Each row is a point on a tangle of strands that fork and nearly touch. The rows are in no order.
Points whose rows are less than 70.8 apart are linked; no others are. Some points are linked to none.
Lelut: -21  -7  -2  2  14  -4  -13  21  8  24  29  22  -14  -33  13  21  12  -8  19  22  -10  21  -32  4  23  6  19  -19  -17  14  5  -7  -12  16  0  -8
miboz: -10  2  -24  15  6  -8  -38  16  20  -1  5  -9  -14  -13  16  -4  -2  -8  25  -19  -15  5  -40  15  -4  -13  11  25  -7  -1  15  3  -6  15  -17  -6
sonik: 15  13  28  -11  -13  -15  22  -28  -2  9  8  12  -2  -11  -3  3  22  -13  1  5  -5  -4  2  9  12  19  36  -21  0  -10  -21  -24  -18  3  24  8
fosi: -21  -32  -10  5  11  8  -29  59  24  -9  8  20  21  -21  15  4  -21  -1  11  50  -5  5  -24  3  2  -36  -2  -8  -4  0  37  -4  1  15  12  -7
Sevi: -7  -17  -5  -18  11  14  2  -1  -35  9  2  -30  -9  -5  -25  -12  -12  16  -15  -23  9  -5  0  0  1  -8  -32  -4  -11  3  -25  21  -4  -3  8  -5
Tok: 23  0  10  -11  2  -11  -17  -8  -32  -11  -19  -31  -14  3  -24  -9  -2  5  6  -23  2  -7  7  5  -21  11  0  -8  0  19  -23  -4  -2  1  17  4
pami: 30  10  14  -6  6  5  9  -3  -30  -4  -18  -23  -6  43  -13  16  -14  -9  -6  -2  21  -9  43  -20  -27  1  -44  -6  5  24  -12  12  33  -9  3  0
Vofa: -16  14  -4  11  4  12  0  -7  -2  13  19  7  -14  16  -3  14  9  4  36  -13  13  33  9  -18  21  11  -18  32  -13  1  -11  -16  18  10  -17  4
tefut: 17  -12  -16  -18  -15  -17  -14  -15  -3  -40  -3  6  -1  30  -27  -11  10  28  -29  -22  -11  10  12  -2  2  21  8  37  -5  -13  -5  -9  -10  -18  -6  7
miv: -15  1  -30  6  -5  -10  -40  -2  33  -6  11  -11  -12  -12  9  -5  2  4  0  -31  -15  -3  -55  9  -3  -11  16  37  -6  -28  16  6  -15  12  -23  -11
karov: -14  -46  16  4  30  16  -21  43  -34  -28  8  -29  -11  -8  30  15  -5  6  3  -4  17  18  -15  7  7  -24  -29  -27  -37  13  -11  8  -6  23  13  -1
bubi: -15  -9  -16  -12  5  15  1  -4  -39  12  10  -22  -19  13  -31  -8  -12  12  -9  -50  8  6  -3  8  -10  -9  -39  10  -15  9  -39  19  -5  -1  -7  -15
luk: 7  -25  32  -12  13  -8  15  43  -24  -24  -11  -25  12  -3  22  15  -21  -13  -21  39  6  -3  1  17  10  -17  11  -36  -4  -7  6  -18  -18  16  49  18
netof: -15  -17  -18  18  -5  13  9  1  36  11  0  22  22  6  4  -21  -14  14  -21  39  -11  1  -6  -16  26  -24  -11  25  -8  -27  6  -5  10  -5  3  -21
nipo: 2  7  40  27  19  11  18  -8  -15  19  1  8  24  28  22  14  8  -12  28  36  22  33  32  -21  16  9  -11  2  7  35  -2  -8  36  7  -7  -5
gela: -15  -9  -8  -13  1  9  14  14  -17  17  -12  -21  14  -28  20  -2  7  -4  -38  24  19  -16  -21  -25  -18  -8  -33  -42  -18  4  20  48  -6  9  17  6
Dalos: -14  23  -27  -5  -23  1  -14  -11  21  -5  6  15  -8  1  -12  -9  17  5  -8  -29  -5  -10  -4  -7  -15  22  -6  20  17  -3  9  2  -1  -16  -19  0
bimas: -31  16  -37  -14  -18  3  -4  8  19  5  7  18  -7  4  -16  -9  12  -7  -15  -15  3  2  5  -9  -4  11  7  34  10  -21  22  -6  8  -10  -18  13
Vupo: -27  27  -29  -3  -10  10  -3  4  3  25  24  -2  -22  -26  -3  -4  19  -1  8  -29  -16  -9  -25  -9  -20  10  6  -6  15  3  6  16  -17  -6  -12  -1
biba: -27  13  -31  9  1  21  -13  -2  -9  20  11  -9  -16  31  -13  -8  -18  2  3  -46  -1  2  -9  -2  -15  -21  -50  20  1  10  -8  33  14  4  -25  -26
gali: 24  6  22  -15  -6  -16  21  -3  -6  19  1  -5  5  -17  -1  6  -1  -19  -18  17  0  -26  6  1  -5  -10  13  -47  0  -4  0  17  -9  -7  15  6
kebem: -13  -6  5  -11  6  -3  5  30  -61  -18  -12  -13  -12  5  -8  10  1  -8  24  -2  12  27  22  21  12  4  28  17  4  17  -16  -33  12  5  11  35
Gusi: -8  -31  -22  -10  8  3  -1  13  -25  -23  -11  -17  -13  21  -11  10  -8  16  0  -9  19  38  -10  13  30  -11  16  53  -20  -25  -23  -21  12  -2  -10  22
dirom: 11  33  -19  -2  -15  5  26  -26  30  7  -1  20  1  11  -2  -1  7  -23  -15  -4  0  -26  0  -12  -23  21  -23  -6  29  3  5  27  3  -25  -18  -13
Labav: -11  -18  5  -19  1  -3  21  35  -51  -27  -27  -22  7  15  -6  0  -15  -14  -12  10  30  8  29  23  2  -12  23  17  24  -4  3  -21  16  -3  21  34
varit: 42  11  8  3  -4  -3  5  -2  0  -17  -21  -7  1  31  -9  7  -12  -15  -8  2  12  -24  37  -1  -24  -3  -23  -10  11  13  3  18  24  -12  -3  2
zure: 25  -2  -14  0  -6  -10  -15  -10  13  -32  -17  7  9  28  -6  -21  -8  1  -20  -13  -13  -9  13  6  -15  15  -9  20  22  8  22  14  7  -18  -20  1
zigup: -5  33  -30  -10  -19  3  7  -20  14  2  5  14  -3  4  -12  -9  16  -12  -15  -24  0  -26  -4  -8  -33  35  -13  6  30  5  5  14  -8  -24  -14  -3
refu: 8  -4  10  -4  -1  2  -13  -25  -4  5  6  -33  -7  -33  -2  -10  2  30  -12  -9  -12  -27  -27  -2  -11  1  -23  -38  -15  8  -11  34  -14  3  1  -22
big: 1  -6  -13  -31  5  -7  5  1  -43  5  -1  -32  -15  -20  -38  -17  -5  1  -24  -24  6  -18  -5  2  -14  7  -10  -18  -4  4  -25  19  -16  -9  20  8
Veli: 7  -4  -22  15  -14  -2  -32  -11  41  -24  -25  9  -1  11  2  -20  -7  30  -17  -12  -25  -3  -21  -5  -5  -11  -9  28  5  -13  23  12  3  -12  -22  -23
luzi: 45  0  25  13  -6  -5  13  -43  24  -5  -16  2  3  14  -7  7  -1  7  -17  20  -3  -12  9  -6  9  2  4  -15  -9  -20  -25  -5  5  -6  9  -21
bive: 19  -13  29  -8  2  -16  6  23  -9  -19  -25  -19  13  5  11  6  -18  -10  -7  19  5  -14  11  20  -6  -19  26  -14  2  -9  14  -17  -11  10  38  17
Numi: -7  11  -9  7  0  0  -21  -6  -14  -1  18  -11  -27  3  -12  3  9  3  35  -51  4  22  -9  5  -12  11  -8  23  -20  9  -21  -6  3  9  -15  7
Nisuk: -2  -1  4  -5  -5  1  22  17  -14  24  -8  -6  22  -29  27  12  11  -17  -38  30  17  -23  -11  -18  -22  -6  -13  -60  -16  8  19  43  -5  10  19  17
mik: -17  13  -9  -1  -11  2  24  -7  24  15  5  25  5  -7  8  -14  13  -21  -3  10  -6  -7  5  0  -4  3  17  0  23  -9  16  -1  -7  -7  2  7
pemev: 24  -15  27  10  7  3  24  -15  22  16  -2  1  29  9  7  1  -12  5  -26  46  11  -10  12  -22  14  -19  -18  -14  -8  -15  -6  7  16  -3  5  -19
mok: -34  -15  -20  1  24  -7  -20  38  22  4  9  23  -6  -19  7  11  -7  -22  25  27  -1  24  -41  21  20  -3  33  18  1  -1  26  -26  -9  28  0  3
zim: 9  -5  3  -19  -10  -4  30  -26  1  13  6  3  1  -5  -20  -9  4  -9  -37  10  1  -13  4  -5  14  11  8  -9  -2  -24  -26  -2  -5  -10  22  -2
Muli: 30  0  28  23  -5  -10  -14  -34  11  -27  -13  2  5  10  5  2  2  17  16  0  -16  9  17  7  8  22  23  -6  -3  0  -15  -22  0  4  2  0
gaf: 40  30  36  15  -4  -13  28  -23  28  -11  0  21  17  18  -11  21  7  -6  20  21  -2  11  29  8  25  22  16  -12  23  -7  -2  -13  6  0  -4  20
Kol: 28  1  30  26  11  3  -31  -24  -11  -8  2  -15  -21  -6  12  10  16  28  49  -19  -13  21  -3  6  6  7  7  -6  -28  20  -30  -20  -1  20  -1  -18
Nim: 0  30  11  6  -1  1  34  -9  37  13  -2  41  21  -5  16  1  15  -27  18  33  -4  -7  -1  2  -2  -4  12  -10  34  -1  28  7  -7  -5  -10  9
fub: -36  25  -40  13  3  17  -13  13  3  22  21  -11  -20  -11  -1  -10  2  -6  3  -30  -21  -16  -31  -7  -24  -15  -12  0  16  2  14  44  -7  -2  -24  -11
nup: 2  2  -4  -8  -1  4  2  -18  -3  22  0  -26  -2  -18  -5  -6  -8  17  -30  0  0  -29  -16  -19  -19  -1  -43  -35  -4  9  2  49  0  -4  -4  -15
larak: -4  0  0  -9  -28  -4  12  -33  23  1  13  23  2  -5  -18  1  24  12  -13  -4  7  -5  10  -8  15  24  23  16  -9  -31  -21  -27  -5  -10  8  0
rebek: -8  20  3  4  -8  -3  5  -4  24  9  -6  21  1  -34  28  -7  4  -15  7  5  -29  -28  -24  8  -25  2  27  -19  29  8  17  7  -30  -8  -5  -2
Buz: -15  -26  8  7  12  16  -16  50  19  1  11  21  35  -6  30  -2  -16  -6  10  54  -2  8  -13  -10  -10  -29  -16  -24  11  15  43  3  5  13  15  -9
votu: -6  -16  -4  -30  2  -4  4  30  -49  -18  -28  -26  -3  3  -19  -14  -14  -12  -13  -12  20  -2  17  12  -10  -8  16  10  16  5  1  -10  4  -6  21  28
Momun: 0  -19  25  15  17  -3  -37  15  -2  4  21  -4  -10  -36  21  17  12  16  26  6  -8  8  -26  9  10  -8  2  -36  -30  30  -1  6  -13  21  4  -23
bal: -15  6  -8  4  10  -6  -20  2  -27  6  31  -15  -29  -3  5  12  10  -17  51  -44  11  26  -19  10  -10  15  4  20  -24  14  -18  -12  -4  18  -13  6
mogi: 15  21  5  14  -3  7  24  -32  26  21  -4  19  8  21  6  -1  -3  -14  -6  13  3  -8  6  -25  -12  7  -34  -9  18  8  4  23  22  -17  -20  -22
zik: -24  17  -32  11  0  15  -20  1  -2  12  10  -15  -20  11  -12  -14  -10  4  -1  -49  -12  -16  -25  4  -30  -17  -34  10  9  12  4  42  5  -4  -22  -22
Bano: -6  -32  26  6  27  3  -36  40  -17  -19  13  -20  -10  -27  28  19  1  8  21  -6  1  14  -18  11  -3  -18  -9  -44  -30  27  2  7  -17  31  19  -9
lomil: -37  -11  -10  -4  32  -7  -19  31  0  17  27  15  -24  -31  10  25  0  -25  34  6  -2  24  -41  23  13  8  29  -9  -7  11  13  -10  -21  27  -1  2
Dagu: -13  -16  -23  -8  -1  2  -1  7  -9  -22  -2  -2  -5  24  -18  8  -8  16  -3  -10  14  38  7  -3  26  5  6  59  -13  -24  -5  -19  16  -2  -17  25
laf: 10  -4  -22  7  -14  -9  -41  -7  29  -25  -13  -3  -17  -1  -1  -12  1  26  -7  -33  -26  0  -35  4  -11  -11  3  29  -6  -14  16  11  -6  -6  -25  -15
sev: 13  -24  28  4  24  17  -6  -6  -39  -8  -18  -40  1  19  0  21  -5  28  16  2  13  21  20  -3  18  -13  -17  4  -13  5  -30  -23  17  5  20  -7
vuve: -25  8  -29  -11  -6  -3  -7  9  19  23  31  8  -14  -34  4  7  19  -5  5  1  -7  -2  -25  1  15  11  26  8  -13  -20  1  -15  -19  6  -2  0
fefuv: 1  -16  -14  -13  -5  -8  -1  0  -18  -35  -6  -1  0  32  -31  2  1  24  -21  -17  1  30  22  -1  14  15  9  47  -4  -10  -12  -17  9  -14  -4  22
lif: -19  39  -10  6  -17  4  -3  -5  30  -4  -7  25  0  -19  17  -3  7  -17  10  -17  -25  -18  -12  0  -36  17  16  -2  41  11  28  11  -21  -13  -24  6
Rukan: -18  10  -23  -3  -7  -4  -19  -11  -14  -1  20  -10  -22  17  -27  8  4  5  14  -62  16  15  -11  5  -17  10  -20  37  -23  -1  -27  -4  -1  6  -24  1
Zedu: 8  2  25  33  -5  1  2  -13  38  -4  2  39  23  1  34  2  12  -1  30  41  -15  11  -1  -5  14  -3  12  -4  3  6  10  -21  3  6  -7  -18
gisa: 22  16  5  12  -1  5  9  -20  26  17  -8  0  9  -2  12  0  -17  0  -13  9  -5  -29  -8  -28  -30  -7  -39  -29  14  13  9  34  14  -19  -21  -36
ruzug: 18  13  18  -4  5  -17  -4  18  13  -8  -26  -2  9  -13  29  -1  -17  -16  14  3  -9  -38  -7  14  -45  -20  10  -32  24  13  35  9  -12  2  10  12
mipib: -5  -18  14  12  0  9  -23  -22  -2  3  18  -24  -10  -27  9  -4  6  36  -3  -12  -14  -11  -31  9  6  -14  -24  -22  -44  1  -20  26  -16  14  -6  -33
bibi: -6  12  10  -14  -6  -3  17  -13  -26  15  12  6  -10  -10  -6  -1  21  -12  11  -9  3  11  10  -7  2  23  21  -9  1  8  -19  -20  -8  2  16  11
besop: -10  -27  -27  -11  10  3  -4  22  -21  -7  4  -16  -17  -5  -9  -2  -10  1  -1  -16  12  18  -22  16  26  -9  15  34  -27  -22  -22  -15  -1  3  -3  11
zifid: 45  14  28  4  -8  -2  18  -53  19  9  -3  7  -3  5  -4  9  5  10  -21  6  -5  -13  -1  -16  2  16  -12  -25  -11  -7  -33  0  8  -9  -1  -31
fereb: -7  -13  3  19  2  7  -18  -18  6  14  27  -12  -10  -10  10  4  -3  28  2  -14  -16  4  -30  5  19  -15  -25  -2  -43  -7  -24  12  -8  16  -15  -34
luzet: -17  2  -32  -8  -3  4  -12  2  -25  2  12  -17  -26  14  -30  -10  -6  5  -8  -64  5  5  -17  14  -24  -6  -24  27  -17  5  -27  12  -4  -2  -15  -7
libil: -29  40  -21  -4  -17  1  -9  -2  3  20  21  10  -20  -24  0  11  26  -4  32  -31  -6  -6  -10  -8  -27  24  17  1  19  8  10  -3  -16  -4  -21  8
zifo: -16  -15  -19  -4  9  11  -2  12  -20  11  19  -12  -18  -12  -5  1  -5  1  4  -14  5  12  -17  8  24  -8  -7  15  -29  -12  -23  -2  -2  3  -4  -2
sirur: 12  6  16  -6  -13  -19  -9  -13  4  -12  -16  10  -5  -18  8  -12  7  -3  6  -9  -22  -13  -9  24  -12  7  41  -10  7  3  2  -16  -20  2  13  11
benal: -14  -33  -4  0  19  8  -19  32  -28  -6  14  -23  -14  -17  11  5  -11  2  12  -11  10  2  -12  13  13  -21  -12  -2  -33  4  -10  7  -5  10  2  -6
Pip: -33  12  -24  6  7  28  10  1  2  37  9  9  2  27  -8  -9  -12  4  -9  -3  4  16  -1  -24  18  -22  -49  22  4  -4  0  20  21  3  -20  -20
Ragi: 7  -24  12  -18  -6  -5  37  4  -27  -11  -14  -18  10  1  -20  3  -10  -10  -38  28  19  -8  14  13  27  -9  27  1  3  -34  -22  -18  1  -12  34  12
sumaf: -10  12  0  -7  -10  -4  32  2  15  -11  12  30  16  14  -15  -1  13  -15  -4  4  11  13  37  13  14  15  27  24  24  -16  16  -13  7  -4  -4  32
zurul: -21  12  -15  8  7  27  1  -7  -11  33  5  -5  -4  34  -12  -7  -13  7  4  -26  8  13  4  -16  -2  -16  -60  15  7  17  -5  33  19  3  -22  -27
tugi: 36  36  6  -4  -18  -5  26  -33  26  -5  -3  22  1  6  -9  12  16  -19  -4  -4  -3  -20  8  -5  -10  23  -8  -19  16  0  -9  14  2  -19  -10  -7
Lil: 35  -14  -8  -15  -8  -24  -16  -10  -2  -48  -18  0  5  30  -16  -19  -6  8  -29  -11  -18  -6  14  11  -10  10  11  21  14  -4  16  8  -7  -20  -9  4
gifes: 11  -2  32  29  11  8  2  -14  10  11  -1  15  20  14  26  1  7  2  25  37  2  19  12  -19  13  -1  -6  -4  -2  21  1  -14  19  8  -4  -21
zofe: -6  -18  8  -20  2  -2  38  32  -33  -12  -18  -13  12  5  -3  2  -14  -20  -22  30  29  -5  22  23  19  -17  27  5  17  -21  0  -17  5  -4  30  20
puzog: 20  -6  33  21  17  4  -29  -12  -14  9  19  -17  -16  -21  19  10  16  24  36  -16  -10  12  -19  7  9  1  3  -26  -33  29  -23  -3  -8  17  -1  -32
Gozo: -20  -11  -7  13  8  16  2  29  12  16  5  15  31  4  18  -17  -14  -13  5  45  5  0  3  -19  -1  -29  -19  0  15  6  35  7  15  -2  2  -15
Kap: -29  -1  -34  -10  0  19  16  11  -5  10  3  5  -10  17  -18  0  -8  3  -10  -6  18  21  1  -10  27  -5  -11  43  -9  -28  -10  -15  18  -2  -11  9
sut: -6  13  1  2  -9  -8  12  1  7  -7  29  25  15  24  -21  8  5  -4  11  -16  13  18  50  -1  12  29  20  32  24  -2  5  -28  17  -13  -19  26
Sezav: 16  -11  25  -7  -6  -25  -14  8  -6  -26  -30  0  8  -4  8  -9  -7  1  -1  4  -13  -13  4  32  -8  -10  48  -1  3  -3  23  -17  -17  6  20  20
pof: 23  0  28  5  20  10  0  -12  -20  9  -16  -29  1  30  3  12  -15  6  7  6  21  7  28  -26  -12  -4  -41  -8  2  22  -9  3  29  5  1  -11
Muv: 24  -4  21  25  5  1  -26  -23  -1  -18  -14  -10  -9  4  6  0  3  29  34  -7  -14  15  10  0  4  9  7  1  -13  13  -17  -17  5  10  0  -8
mulo: -21  -35  -20  14  12  5  -16  1  15  1  19  0  3  -8  6  8  -17  12  -9  20  -2  8  -41  10  45  -19  -15  20  -45  -33  -17  1  -11  19  -7  -23
zegov: -13  22  -1  -24  -10  -14  17  -5  -28  12  10  12  -12  -13  -13  -4  23  -20  13  -20  0  2  9  8  -19  26  32  -9  10  8  -9  -20  -19  0  15  30
masak: 1  -22  -20  8  -3  6  -17  0  29  -9  -31  0  11  19  -6  -28  -22  24  -27  5  -7  -12  -3  -7  -5  -23  -20  28  6  -13  22  13  10  -10  -3  -20
tas: 14  1  -16  -17  -22  -23  -12  -20  10  -29  16  18  10  20  -28  -3  18  25  -22  -29  -2  -5  18  -5  2  32  9  36  4  -13  0  -15  -12  -26  -19  4
dob: -14  16  9  12  9  18  11  -5  -11  32  19  13  -6  14  9  10  17  1  29  0  14  37  9  -28  23  13  -17  13  -10  18  -8  -9  21  5  -12  -6
kavib: -26  11  -26  -5  -15  4  16  3  22  -4  9  29  10  20  -16  -11  8  -15  -18  -3  10  5  30  -3  2  15  4  34  21  -18  26  -6  15  -14  -17  20
beg: -10  5  -4  5  10  5  -13  21  -23  10  4  -6  -19  -7  10  -1  5  -10  43  -13  -2  15  1  4  -2  -5  1  5  -4  30  6  0  4  10  -2  2
bem: 13  5  18  -12  -6  -12  21  10  -8  20  0  -4  15  -27  15  13  6  -17  -30  26  4  -30  1  -5  -11  -14  1  -63  -9  -2  14  33  -13  0  16  16
bukin: -19  10  -22  -17  -24  -10  -8  0  29  13  16  16  -11  -37  4  1  22  1  -6  -7  -12  -14  -19  4  0  13  44  11  -3  -25  5  -23  -23  -3  -4  7
zul: -12  5  -5  1  10  7  -10  21  -34  -5  -9  -11  -11  12  -9  -9  -4  -11  35  -21  6  20  27  3  -11  2  -10  17  12  31  5  2  19  2  -6  22
Melo: 4  1  11  4  5  -2  1  -2  -27  -12  -13  -11  -1  20  -12  -2  -7  -9  17  -2  6  13  35  1  -6  12  -3  10  15  22  -5  -7  21  1  3  19
tozi: 29  31  32  11  -2  -9  32  -14  40  -4  -12  39  23  -1  5  10  10  -9  21  45  -8  -2  8  10  20  1  20  -14  24  -6  19  -6  1  4  -1  16
Kiz: 34  1  40  24  24  12  -13  -23  0  13  -10  -24  11  13  23  8  -8  25  15  14  12  10  11  -29  -6  -7  -32  -21  -7  24  -7  -5  20  11  -3  -29
fekip: -26  6  -19  -28  -13  -8  15  16  9  11  5  25  -5  -27  3  -10  17  -17  -19  -1  -15  -12  -6  22  -8  4  52  6  7  -20  17  -17  -23  -4  9  25
ridob: -35  6  -32  -4  1  25  13  1  1  27  13  7  -6  25  -16  3  -11  3  -9  -15  14  21  -1  -16  26  -14  -36  37  -9  -24  -14  1  15  6  -20  -10
zusif: -22  -3  -19  19  -1  13  3  13  26  16  0  20  17  7  10  -22  -10  -4  -1  33  -8  1  -3  -18  8  -26  -16  20  8  -8  22  2  18  -5  -6  -15
Kadam: 7  2  -5  -3  -4  -2  8  -5  12  15  -1  -13  7  -20  9  -6  -13  1  -31  14  -3  -38  -10  -22  -29  -10  -31  -40  7  2  16  45  1  -12  -5  -11
lipa: 38  31  21  -5  -10  -8  14  13  0  -9  -28  4  -2  15  -8  13  -4  -20  3  -2  6  -29  32  6  -30  -15  -7  -39  19  14  16  21  9  -13  6  13
savif: 15  -17  9  -14  -9  -6  23  -11  -4  -7  -14  -6  6  3  -19  -9  -8  -8  -34  16  5  -13  11  8  14  -2  22  2  -1  -25  -19  -7  -1  -8  27  4
vav: -14  -16  -10  -41  2  1  22  22  -53  1  -5  -30  -1  -23  -11  -9  -9  -14  -34  10  20  -20  7  -4  -1  -2  -7  -34  -2  -9  -2  18  -12  -4  24  27
bagek: 17  -34  27  11  30  17  -11  6  -16  -14  -10  -37  11  10  19  18  -8  36  3  18  7  17  7  -10  22  -21  -21  -9  -21  -1  -19  -18  4  14  26  -17
Veku: -3  3  4  -7  5  -12  1  17  9  10  -8  8  9  -26  26  -9  -10  -16  5  15  -14  -36  -12  14  -29  -15  19  -27  24  12  30  11  -23  -3  12  9
gotig: 10  10  -14  -13  -25  -11  8  -24  34  -20  8  30  19  13  -21  -5  22  1  -29  -13  5  -17  14  4  3  27  14  24  20  -24  11  -3  -10  -26  -17  5
gikor: 7  4  -3  -20  -20  -3  32  -37  22  9  11  19  5  5  -25  -3  18  -2  -34  0  13  -18  6  -7  10  22  7  6  1  -31  -24  -9  -7  -16  17  -4
Zubat: -12  15  24  19  12  19  25  -7  -17  40  16  18  14  16  19  15  21  -9  20  17  23  41  19  -28  26  26  -4  2  -3  31  -10  -12  28  4  -4  -2
nimig: 33  2  27  20  11  -8  6  -14  -8  -22  -8  -10  14  39  -14  17  -14  -5  12  10  4  12  47  7  5  14  -1  5  18  11  -11  -9  26  -4  -2  14
lomub: 39  -16  8  9  -3  -5  2  -31  36  -14  -28  0  12  15  -3  -7  -17  17  -28  22  -3  -25  5  -4  0  -9  -2  -3  -5  -23  -8  3  3  -8  10  -24
ruziz: -15  9  -6  -11  -30  -16  -3  -19  20  2  17  28  0  -20  -11  6  26  4  5  -7  4  -5  11  2  8  24  42  19  -4  -20  0  -33  -8  -8  -11  14
tep: 7  -5  -8  -35  -3  -10  25  3  -43  8  -1  -24  -7  -9  -35  -5  -12  -18  -43  -2  14  -24  11  -5  -10  5  -6  -25  -3  -7  -24  15  -5  -18  23  14
Zula: -5  14  -3  14  -2  1  -6  -5  6  -4  21  12  -2  22  -10  7  3  10  30  -19  3  26  34  -14  11  29  -7  26  8  10  -3  -22  23  -1  -21  18
Mafe: 33  17  29  -12  -11  -19  25  -8  1  8  -13  7  -1  -9  -12  6  3  -21  -5  18  -3  -21  5  20  3  -5  31  -29  4  -12  -3  -1  -15  -4  22  15
pebi: -24  -16  -6  -2  10  18  -6  26  -21  10  -6  -24  8  -28  26  -3  16  0  -16  7  17  -6  -35  -10  -18  -14  -35  -40  -20  18  24  49  -16  18  19  -3
tal: -18  -2  -17  -31  2  -1  10  26  -44  2  -14  -10  -10  -10  -19  -20  -6  -20  -3  -16  8  -2  12  14  -17  -1  21  3  14  11  4  -2  -4  -7  14  28
dosuk: -6  11  -10  8  4  -6  -31  20  -5  0  -2  -5  -22  -17  15  -3  3  -7  45  -23  -15  7  -16  18  -15  -7  12  9  0  27  15  1  -3  13  -12  7
Bab: -24  -21  -24  7  16  -2  -20  49  25  -2  0  22  10  -12  8  4  -18  -15  14  44  -1  16  -31  12  18  -22  21  23  -2  -4  32  -17  5  18  -2  -4
lilo: 19  -24  37  21  33  22  -10  1  -3  7  -3  -22  26  14  24  15  -6  32  5  29  14  22  8  -24  18  -17  -33  -9  -18  14  -11  -12  15  15  12  -26
Sike: -11  -15  -17  20  1  3  -20  -12  29  11  22  -3  -3  -5  9  3  -10  23  -2  -2  -18  3  -39  2  29  -17  -17  19  -38  -29  -17  5  -8  18  -14  -30
Ziza: -25  9  -12  -18  -1  0  31  11  -4  23  8  22  0  -16  7  -11  12  -28  -5  10  -9  -9  4  13  -5  5  33  -8  17  -4  16  -4  -16  -3  13  18
gukid: -3  -13  -11  14  -16  2  3  -16  47  5  2  22  10  -8  9  -14  2  21  -19  22  -18  -4  -14  -11  26  -7  10  16  -14  -32  -3  -16  -2  -5  7  -19
Fupud: -17  41  -10  8  -13  0  -19  0  10  -5  3  11  -14  -19  14  3  10  -3  39  -35  -25  -1  -10  1  -33  22  9  -3  30  27  19  3  -11  -3  -28  11
zel: 33  10  -1  23  8  -5  -17  -9  21  -27  -11  9  18  32  4  -9  -21  4  13  -19  -15  1  24  1  -12  23  -16  11  33  25  18  4  17  -16  -32  -6
biz: 11  -7  13  26  -10  1  3  -26  40  -2  -1  24  11  -3  21  -8  10  14  8  27  -15  3  -3  -11  20  1  13  2  -7  -14  -7  -22  0  1  3  -22
bife: 19  0  11  6  -16  -14  -9  -25  25  -25  -17  14  6  -3  4  -11  5  5  -2  -6  -18  -6  2  12  -3  14  26  -2  9  -6  3  -10  -8  -3  -3  4
Bibo: 37  36  27  3  -2  -10  9  9  17  -11  -32  11  6  -1  12  18  -10  -19  19  2  -7  -32  15  4  -40  -18  -5  -44  23  17  29  19  1  -9  -6  8
madof: 4  6  1  33  -2  -1  -13  -8  31  -18  -14  18  15  17  12  -15  -12  3  20  3  -15  7  17  -5  -5  6  -12  11  23  14  23  1  19  -5  -25  -1
molu: -20  -27  1  -30  9  9  17  35  -46  -11  -8  -25  2  -19  13  0  0  -7  -32  31  27  -6  -5  -2  16  -8  -9  -38  -9  -5  2  9  -12  9  31  23
mopek: 19  -31  -4  8  -4  1  -9  -24  37  -14  -33  -1  16  16  -2  -19  -23  38  -34  18  -7  -10  0  -6  7  -16  0  16  -10  -26  -2  2  2  -8  10  -26
Datip: -20  -5  -16  0  -1  1  -4  12  13  18  21  14  -9  -34  11  -1  12  -1  -2  21  -19  2  -21  -1  21  0  13  -8  -12  -3  4  -3  -14  5  4  -9
tibul: -6  -37  21  -14  14  1  3  34  -30  -25  -5  -25  7  -14  16  11  -6  6  -21  34  12  1  -1  6  27  -10  4  -31  -12  -5  -8  -17  -14  13  40  10
gasa: 38  13  31  20  5  -12  21  -14  12  -19  -1  6  19  34  -15  19  -4  -5  13  17  1  18  43  15  22  18  17  7  24  -4  -8  -12  16  -2  0  20
gogom: 39  3  46  6  4  -15  -22  -14  -36  -15  -21  -43  -9  7  -2  20  -5  4  22  -2  2  3  20  7  -17  8  11  -28  -8  15  -16  -31  -8  10  26  6
ker: -25  10  -23  -35  -2  -8  18  23  -48  10  1  0  -17  -20  -23  -16  12  -20  -1  -24  0  5  5  12  -17  13  33  -3  8  7  -8  -15  -16  -3  15  34

Follow the links from the first point to the second, and from the first to the third. Name the last point that the two ways share.
biba, madof, Kol -> Dagu
gotig, zik, besop -> Dagu
Labav, mik, zusif -> bukin
zofe, zul, zusif -> bukin

A fork is a point with three links. Follow the links from the first point to the second and name the forks in between, in order.
fereb, zigup -> dirom
dosuk, gikor -> bukin
zure, lif -> tefut Dagu
biba, zure -> Dagu tefut
Gusi, biba -> Dagu

A fork is a point with three links, a tip a point with one. Leave the first point through the second and follow the links. Name the first fork or tip that comes.
dosuk, beg -> bukin
fereb, mipib -> dirom
gisa, Kadam -> mulo
luk, bive -> Dagu

Name the points in between on the shortest way along the links from the first point to the second, in order.
ker, bukin -> tal votu Labav zofe Ragi savif zim gikor larak ruziz
fekip, miboz -> Ziza mik Nim tozi gaf gasa nimig Melo zul beg dosuk
Fupud, zure -> libil Vupo fub zik biba zurul Pip ridob Kap Dagu fefuv tefut Lil
bubi, karov -> Sevi big tep vav molu tibul luk bive Sezav sirur bife Muli Muv Kol puzog Momun Bano
refu, sumaf -> nup Kadam gisa mogi dirom zigup Dalos bimas kavib
bukin, gifes -> vuve Datip Lelut lomil mok Bab fosi Buz Gozo zusif netof gukid biz Zedu
